Points on a hilly landscape, in no order, each with its height.
A ball rolls from a point to whichever of its 2 nearest points has the largest drop for the distance, and stops where none of them is lower. Distance is the straight distance between rows; heights are no part of it.
Toge (h 3.85): [ 12  49 -14   6  27  13 -14   8  37  -9   8 -17  14  14  12  20 -26   9
   2 -15  17  11]
buvi (h 5.07): [-12  -6 -12 -31  19   7 -24 -35 -20 -11   6  -1   2  42 -23   6  14  11
   4  12  -7   7]
riz (h 5.06): [-23  54 -27 -12   9   2  34  -2 -19 -30 -16  15   8  12  17  22  36 -23
 -10 -13 -17   8]
vapek (h 3.23): [-17 -15  20 -23 -30  -1  14   2   9  -3   1  16  -6   5  -4  -5  11 -15
  35  20  18   4]
pazet (h 4.99): [  6  20  20  -6   0  18 -10  -1 -42 -21 -11  13  -4   8 -17 -35   1 -28
   6   4   5   0]
Lik (h 2.70): [-34  23 -21   9  29   4  29  33  13  -5 -42 -37   5  12   7  49 -22   4
   7 -40  24  23]
ros (h 1.93): [-20  19 -19 -23  39  17 -10  -2  23 -35 -14   1  21  26  12   1 -24  -8
  19  15  17   4]
Lopog (h 7.17): [ 21 -34 -11 -10  24 -11 -12  12  19  18  38  -4  22  32  -2 -21  -9  16
  -7  -3   5  12]
zaku (h 2.77): [ 18   4   8   2 -33   5  -4  17   3   7  27  29 -19  -4   2 -23  22 -12
   1  -9 -11  11]
duzum (h 4.10): [-12   9   8   1   8 -16   2   4 -35 -24 -27  -7   8 -23   3  -1  10 -35
  18 -13  -1  20]
nipu (h 6.89): [-29   1  10  20 -26  -7   1  -4 -12   7 -23 -25 -43   7   1  16  30 -18
 -20 -42   2   7]
Topo (h 6.17): [ -7 -11 -11   0  -7   3   7 -15  17  21  10  -8 -36   0  -4  16 -16  15
 -34  11  14  17]
feli (h 6.72): [ -1 -22   8  13  12   9   5  -7  27 -10   5 -19   1  26   9  -4 -11 -18
   9  25   9  16]
Soge (h 3.37): [ -1 -11   2   9 -18 -39   4  -3 -10  -4  -5  22  -4  -7  -2  17  24  -5
  -6 -10  17  35]
saza (h 4.29): [ 15 -22  28  11  -4   8 -23 -18 -14  -3  -8  -5 -32  19   8 -38  21  26
  -3  14   5   6]
vuso (h 7.16): [ -5   1 -22  -5  15  23   6 -11  19  -5  15 -41  33 -32  -9  -3 -26  -8
   1  -6   1 -25]
gat (h 5.88): [  9 -15  -9  -4   8   4   0  -4  25  36  28  -2 -19 -21   1  -8 -41  22
 -11  19  12   2]
lugas (h 5.46): [-24  33   6   0 -11   2   7  -8 -14 -23 -13 -21  17  28  -2  36  -6  -9
  -1 -26   2   9]
garan (h 7.36): [ 11  -2 -30  12   8   5  -6 -24   3  15  19 -16  28 -21 -23 -20 -14 -12
  24 -11   8  -9]
Mora (h 2.60): [ 56  -1  10   2  -6  19  -4 -18  -5   2  -3  -7   8  15 -27  -9  -9  32
   9  32   3   1]
Divep (h 5.92): [ 18 -17   9  -7 -33  -8 -21  -3 -12  35  23  29   3 -13 -15  -6  43 -12
 -25  14 -29 -24]
rosu (h 0.88): [ -7  10 -23   0 -24  -7  28   6  10  -5  14  44  -1 -13   7 -23  34  -3
  19 -12  23  -8]
lutek (h 5.08): [-29   2  -4 -26   6   2  17   8 -20 -34 -11  14  31  35 -17  35 -10 -11
 -14 -12 -10  11]
Pobus (h 6.75): [  7  -9 -22   0  25  45  32  13  34 -14  -7 -12  27 -17 -26  24 -28  24
 -10  12  11  18]
niba (h 2.71): [ -4 -26  32  -8  -5  12 -13  -5   4   1  16  -1  29 -33   4 -20 -33   0
  12  14 -26 -43]
nozas (h 5.54): [ 28 -36 -17   7  40  15  -4  -1  22  23  19   9   7 -28  -2  -7 -32  41
  -4  25 -14  -9]
Sak (h 7.45): [ -4  16   0   8  30   5 -38 -11   2  -4   2 -44   3  14  -4  10   2   2
   0 -26  -3 -34]
Temo (h 6.50): [  3 -13 -22  -4  20  40  17 -17  10 -25 -15   8  11   3 -31  27 -11  11
   9  23   0  18]
gotan (h 6.06): [ -4  -4   8  10 -17 -19  -6   9  -9  -6   4  -5 -15  -6  35 -25  45 -28
 -35 -24  -7 -10]
lumir (h 5.19): [-32  45 -40  25   8 -22  56  37 -47   1 -67 -23  -3  13   6  38  24 -26
   6 -45 -13   7]
fili (h 4.79): [ 41 -32   5  13 -19 -28   9  -7  24  41  20   3   8 -23  13 -40 -18   0
  11  40   6 -13]
Guze (h 3.44): [  5   3  14 -11  12  -3 -36 -26  11  -2  23  22  10   6  18   7  -1   2
  23  16 -22  16]
Pof (h 1.03): [ 23  26  -7 -25  30  22 -11  10  23 -22  -2 -10  45  14 -14   9 -22  -1
  13  30   1  -2]
Kag (h 4.69): [-18  23  -8 -17  16  -2  22  26 -15 -25  -4   7   5   8   4  20   6 -28
 -25 -12 -12  15]
rar (h 6.68): [-21   7 -17  33 -13 -13  18 -13  12  16 -20 -23 -43  -5  12  31  24 -17
 -10 -12  19  14]
Sar (h 2.00): [-16   4 -13  17 -10 -21   1  -1  -3  11 -10  18 -52  21   7  -7   2   5
 -33 -14  33   1]
kenuv (h 2.74): [ -6   4   4   7   5 -42   6  19 -12 -21 -34  -1  -8 -17   1  37   5   6
   3 -18  26  16]
luv (h 2.03): [-31  32 -19  23 -32 -32  25  19 -20  22 -23   1   0 -14  30  27  45 -47
 -34 -53 -30  15]
sut (h 3.95): [  0  39   5  31  14 -11  -7  16  11  -2 -10 -22 -14   9   3  30 -24  -4
  -1 -19  28  -8]
Duli (h 4.34): [ 35 -19  27  -5 -32  -5   7  18  14  33  18   9 -11 -33  29 -42  -7  11
   7  41  -3 -37]
rufe (h 3.27): [-12  28 -26  18  26  -4  33  18  40 -15 -11 -19  18   5  18  23 -33   7
   5 -27  29  12]
Mese (h 4.09): [ 25 -10  24 -21   0 -18 -30 -11  -6  13  16  23   7 -15   1  15  -6  20
  -4  32 -29  10]
Bogu (h 4.06): [-21  27   5  12  -1  23  26   4  20 -16  -9   2 -20  -9  10  35  -3 -35
  12  14  -5  19]
tepo (h 4.65): [ 17 -16   3 -29  -4   2  -6 -22  -4  20   8   5   3 -23 -10  12   2  36
  -9  52 -28 -29]
tum (h 1.77): [  2  -8   7 -11 -30 -29  -6  -3  -9  -5  -1  36 -10 -17  11 -21  43  21
  16  -4  14  -8]
Fuz (h 2.56): [ -9 -18  22 -12 -54  -6 -14  -3   0  13  -5  23 -17   4   2 -37  22 -10
  34   2  20 -14]
tig (h 2.62): [ 27 -10  -5  32 -24 -24  -9 -13  -1  10  -1  -5 -26  28  -5  -3   9  20
 -34 -18  32   2]
bef (h 6.32): [-21 -23  -6  -1  -6 -18  12   2   1  -1  17   3 -11 -29   7  -4  39 -16
 -16 -14  -9 -30]
vepa (h 5.82): [  3  34  -3   4  -9  16   3 -30  -7 -28 -21  -4  18  25  -3  20 -11 -13
  11  18   9  23]
Rusib (h 7.30): [-27  -8 -18   7  -2  -7   3 -20   0   3  -1   7   9   3 -17 -22   0  -9
  30 -25  19  -6]
dosum (h 2.69): [-14  30  -9  14  12  -1   1  -3 -13 -13 -13   4 -36  -2  10  10 -13  11
 -35 -20  16  17]
lukeg (h 6.21): [ 20 -15  -3 -14 -26 -17  -8  -7   2  30  23  18   9  15 -30  11  19  14
 -33  20 -12 -25]
riroz (h 3.87): [-29   3  16  -1 -11  27   8  13  17 -11   6  25 -28   8   3  11   0 -18
  22   6  -3   2]
naze (h 5.51): [ 13 -16  13   9 -24   2  14   0  40  17  21 -15 -20 -18  20 -27  18  -5
   6  13  17  26]
Nibu (h 2.86): [-24  33  16  11 -34 -33  13  28 -16  -3 -11 -14   4 -13  21  32  27 -54
 -35 -28 -14 -14]
kozit (h 6.45): [-19  -2 -11  14  -2 -11  13 -19  20   6  -9  -8 -24  17   4  23  -9 -15
  -1  14  28  21]
Keleb (h 4.87): [-21  31 -14  28  -5 -22  35  12 -25  -9 -45 -32  -9  -7  10  43  24 -11
   9 -46   6  16]
giz (h 3.51): [ -4   9  23 -17 -51   8   7  17 -16  13   5  10 -14 -16  -9 -19  25 -38
 -18  -4  -7  26]
Zif (h 7.10): [-30   0 -17   5  18  10   3  18  -5  -3  10  15  12  20 -14  -1 -18 -19
  22 -45   4  11]
Rufu (h 4.68): [ -1 -24   0 -14  22  11 -22 -39 -13  -1  -2  -1 -20  20  -3 -28   9  36
  17  23  -1  -8]
fif (h 2.08): [-17   5 -16   5  13 -30  29  29  -3  -8 -32 -12   7  24 -11  37 -11  -3
   1 -32  46   6]
ladas (h 5.39): [-36  69 -43  16  18  -4  55  20 -29  -6 -32   0   8  15  19  35  18 -24
 -11 -34 -18  -3]
Tumad (h 5.42): [-29   3  -9 -36  19   9 -18  -8 -11 -18  10  -5  18  19 -14  14 -11   9
  -8 -16 -12  19]
Bipe (h 4.16): [-13  10  14 -34 -12   7   7  17 -13  -7   8  26  -5  -3  -1   8   7 -34
 -19   7 -18  35]
zasa (h 3.41): [ 15 -24  23   3   1  11 -14   6  -8  -2  -1   5  23 -29 -24 -14 -53  22
  21   0  -9 -19]
kuzi (h 3.21): [ 41 -11  -1  13 -34  -8 -15 -18 -20  26   2  -1 -19   5 -28 -27   3  12
  -3   1  23   2]
duka (h 1.85): [  1  31 -12  16 -28  -5  19  19  15   3  22  39  -4   2  12  -5  29 -14
 -15 -41  -1  -3]
Donu (h 7.11): [ 12 -36  20   3  -9  -7 -25  11  14  21  41  -1  12  24  10 -35  -4   7
   2 -11 -21  -4]
Zug (h 3.79): [ -4   7 -16  16   5   6  19  -7   9 -31  -9 -12  27   0 -20  30  -5  14
  -3 -17  15 -32]
dazun (h 3.31): [ 36 -14  32 -17 -13   9 -17   1  -6  49  24   2  15 -10  32 -56  -4  42
  23  36 -29 -55]
forok (h 5.12): [ 31 -36  -8   9  13   6   4 -14  -4  32  12  32  -2 -28 -13  -2   3  23
 -12  40 -33 -13]
pag (h 6.59): [ -6 -16  12  -2  -1  -8  -8  21  -1 -12  12  -6   7  -1 -10   0   7   0
   0 -22 -15 -21]
Lef (h 2.67): [  7 -31  26 -29 -13  -9 -39   2  -5  60  24   7 -11 -11  19 -36  11  22
  14  30 -31 -50]
duk (h 1.87): [ 48  -4  -1 -19  12  16   2 -10   4 -13   4  -9  53   1 -13  -2 -12  24
  22  36  -6  -3]
Nesi (h 4.54): [-21  23  -3  15  10 -16  26  12 -19 -29 -48 -17  15 -10  13  18  10 -14
  38 -39  16  30]
Zut (h 7.28): [-13 -21   1  13  21  -9 -35 -18 -14  -1   6 -40  -9  16  -4  -2  38 -18
   0 -26  -7 -15]
Naza (h 3.34): [-20  45 -13  22  23  22  14   7  13 -18 -22  -2 -28   3  11  20 -27  -8
 -12  -2  13   4]
Nefiv (h 5.40): [ 13 -11  15   8 -17 -21  -7  -5 -39 -12 -15  20  17  20 -22 -19   2 -34
   8   3  -4  19]
Pero (h 3.84): [ 29 -16  32   5  -7   0 -24   0  19  26   5   9  -1 -11  36 -28 -16  31
  29  40  -7 -44]
mugi (h 5.55): [ 31 -20  -6   8 -23   0   0  -2   7  40  25  49  -9 -18 -11 -21  27  20
   0  15 -29 -15]
dirap (h 3.80): [ 26 -15  31  -3 -17  -5 -30 -18 -28  18 -12  -1 -27  -8  -7 -30 -14  13
   4  21   6  -5]
todid (h 7.09): [-11  -1  10  19   5 -15 -23   1 -19  -9 -22 -34 -26  11   0  -4   9 -13
  -3 -37  10   6]
Tazok (h 6.44): [-21  -9 -10   1  -1  13  12  -5   5   0   3 -31 -18   5 -18  34   6   7
 -34 -18  -1   3]
mufi (h 5.00): [-10  14   0 -20  21  19 -20 -21 -27 -12  -4  19 -14 -13  -3 -23 -21  12
  -4   9 -14  18]
nop (h 5.17): [ 28 -18  -4   2 -11   6  17 -12  25  33  26   4 -15  -3  26 -51  -1  15
   6  42  11   8]
pob (h 5.41): [  8 -11 -11 -12  31  -6 -17  -2 -21   2  10  14  -6 -38   3 -23  -3  -8
  -4  -1 -21  23]
kurel (h 1.82): [  5 -19  20 -16   0   6 -38 -22  -7  28  29   5  16 -14  10 -19  -8  24
  24  12 -40 -40]
zub (h 6.97): [ 28 -29  -5  -3  17 -19   7  -3   7  -5  13 -25   7  27  -2   4   2   5
 -21  16  10  29]
ful (h 4.19): [-11  -4   3  -9   3  22   9   2  20 -32  -2 -33  20  34  -7   3  -6  14
   6  -8  29 -30]
Ritas (h 5.75): [ 19   0  -8   8  12 -28 -25  15 -29  10   0  29 -20 -35   9 -34  21  -3
 -28  -5 -15   6]
zor (h 3.30): [ 26   5   3  21  -1  13  11 -12  13  -8   7   0  12  -4 -16  26  -9  25
  -2  14   3 -19]
zigif (h 4.02): [ 31 -26  20 -16   8  15 -13   6  -5  17   6  16  33 -17 -22 -17 -57  36
  19  36 -32   4]
Nik (h 4.88): [-19 -10   4 -21  36  36  -1  17  17 -22  10   2  -5  14  -7   4 -14  14
 -18  10  -9 -26]
timun (h 6.84): [-17 -20   8   0  11 -13 -16  24  16  -1  25  13   5  30   9 -10  -7 -16
  13 -22 -13   4]
Besek (h 2.68): [ -8   9  -5 -17  34  13 -27  -5  38  -7   7  23  15  20  19   9 -31  15
  36  20  -1   7]
Ritef (h 6.96): [ 16  -2 -12 -22  15  42  16   3  27  -5  16 -36  26 -21 -21 -10 -23  30
  -8  16  -5   2]
mege (h 5.80): [  5 -26  13  21 -19 -16  -4  12  14   2   5 -11 -30 -26  23 -26  35 -17
 -12 -15   6  18]
zata (h 4.58): [-17  21   6  -9  21  10 -24 -13 -38 -22 -25  -3   0 -10  -1  -2 -16 -24
   3  16  -8   3]
ponuf (h 3.56): [-12   8  16   7 -33 -21   9  17 -29 -10 -20 -14  11 -29   5  13   3 -37
   0 -20   5 -14]
Gusog (h 4.53): [  4  -1   4 -15  20  34   0  19  20 -39 -21 -15  15  17  -7  12 -27  29
 -19  17  17 -22]
Nak (h 6.19): [  0   5   1 -11 -10  25   8 -32   5  -2   4  12   3   2 -18  16  -3   8
  12  32   0  33]

For each start below, name the point where the ball stops.
gat: Pof
Gusog: Pof
Divep: Pof
lumir: luv
lukeg: Pof
Tumad: Sar
Donu: kurel
Rusib: kurel

Call two points neighbours if one is among the 2 nearest of the other. Go from one point of each pair to the other, from neighbour to neighbour, staying as low as possible. Name the highest point that can't be avoided.
Kag / luv: ladas
fif / rosu: Soge
Sar / rosu: sut
